Points on a hilly landscape, in no order, each with its height.
From any point a ball rolls to the lowest of the 5 points nearest to it. It stops when none of these is lower. Distance is the straight distance between rows; heights are no part of it.
(506) h=6.2: 3; -4; -2; 22; -14; -8; 38; -4
(314) h=6.6: -9; 5; -11; 6; -32; 0; -11; 0
(462) h=1.1: -1; 0; -9; 29; -21; -6; 9; -5
(515) h=16.5: -7; 25; -12; 21; -72; -10; 26; -12
(42) h=2.5: -4; -6; -4; 6; -9; -7; -5; 3
(187) h=24.7: -12; -2; 9; -18; -10; -6; 16; 22
(477) h=22.2: 13; -15; 6; 10; 39; -3; 22; 5
(179) h=4.6: -4; 6; -8; 19; -36; -15; 27; 1
(64) h=86.4: 17; 11; -2; -26; 46; 25; -49; -29
(413) h=31.5: 0; 0; -4; -9; 17; 14; -33; -7
(463) h=20.7: -8; -2; 8; 1; -17; -1; 26; 15
(177) h=33.4: -6; 4; -10; 4; -10; 6; -35; -5
(92) h=17.9: 0; -11; 9; -12; 27; -4; 12; 18
(83) h=26.2: 5; 28; -1; 11; -61; -16; 46; -14
(597) h=31.7: -1; -9; -9; 1; 10; 4; -21; -9
(151) h=24.6: 7; -7; 13; -25; 40; 4; -8; 13
(445) h=42.5: -21; 10; -3; -30; -29; 6; -41; 9
(99) h=32.4: -9; -1; 3; -30; -11; 4; -18; 13
(3) h=31.8: -6; 2; 4; -15; 6; 4; -36; -3
(2) h=88.7: 14; 8; 6; -30; 65; 21; -36; -26
(203) h=8.2: 3; -11; -9; 28; 11; -1; 3; -7
(355) h=36.7: 8; 35; -3; 2; -65; -27; 60; -20
(434) h=6.8: -10; 5; -4; -5; -25; 3; -10; 3
(33) h=28.2: 5; -3; 2; -5; 34; 14; -25; -11
(567) h=32.0: -20; 5; 10; -30; -44; -6; 5; 24
(91) h=36.2: 10; -13; 12; 15; 27; -8; 44; 12
(285) h=36.1: 4; -2; -5; -1; 27; 15; -46; -20
(581) h=11.0: 3; -5; 3; 13; 6; -5; 31; 10
(364) h=18.2: 11; -10; 3; 11; 33; 7; -6; -10
(399) h=38.6: -8; 14; -20; 19; -57; 1; -21; -3
(259) h=11.7: -1; -10; 8; 4; 25; -6; 18; 8
(180) h=15.6: 10; -8; -4; 30; 16; -9; 27; -7
(430) h=25.1: -13; 5; -8; -12; -29; 1; -38; 0
(215) h=12.5: -13; 11; -7; 5; -47; -6; -9; 7
(195) h=34.4: -7; 6; -6; -21; 0; 10; -50; -4
(40) h=30.9: 0; -7; 5; -17; 4; 4; -21; 4
(535) h=30.8: -12; 16; 8; -21; -42; -6; 30; 16
(382) h=27.7: 10; -7; 11; -8; 51; 6; 1; 0
(514) h=42.7: 7; -1; 6; -32; 40; 15; -25; -6
(229) h=28.7: -11; 4; 9; -31; -25; 1; 14; 27
(576) h=30.1: 6; -16; 23; -32; 61; 7; 7; 13
(271) h=13.8: 9; -15; -5; 24; 42; 5; -12; -12
(438) h=23.0: 4; -7; 15; 5; 9; -11; 40; 17
(540) h=2.0: 0; -2; -7; 20; -16; -4; -9; -3
(25) h=18.8: 14; -14; 4; 30; 31; 0; 11; -1
(237) h=5.8: 10; -12; -15; 36; 13; 2; -5; -18
(245) h=36.4: 8; 8; 7; 20; -7; -17; 64; 1
(235) h=28.6: 0; -7; 1; -28; 28; 12; -22; 2
(160) h=4.9: 1; -11; -2; 14; 3; -4; 19; 2
(232) h=10.2: -4; 9; -17; 30; -33; -2; -5; -10

Where does a ball stop that starts at each point below?
(314) | (462)
(177) | (462)
(535) | (462)
(515) | (462)

Two balls start at each pair of points below. Name the first point that both come to, or write -.
(445), (195) | (540)
(83), (203) | (462)
(430), (99) | (540)
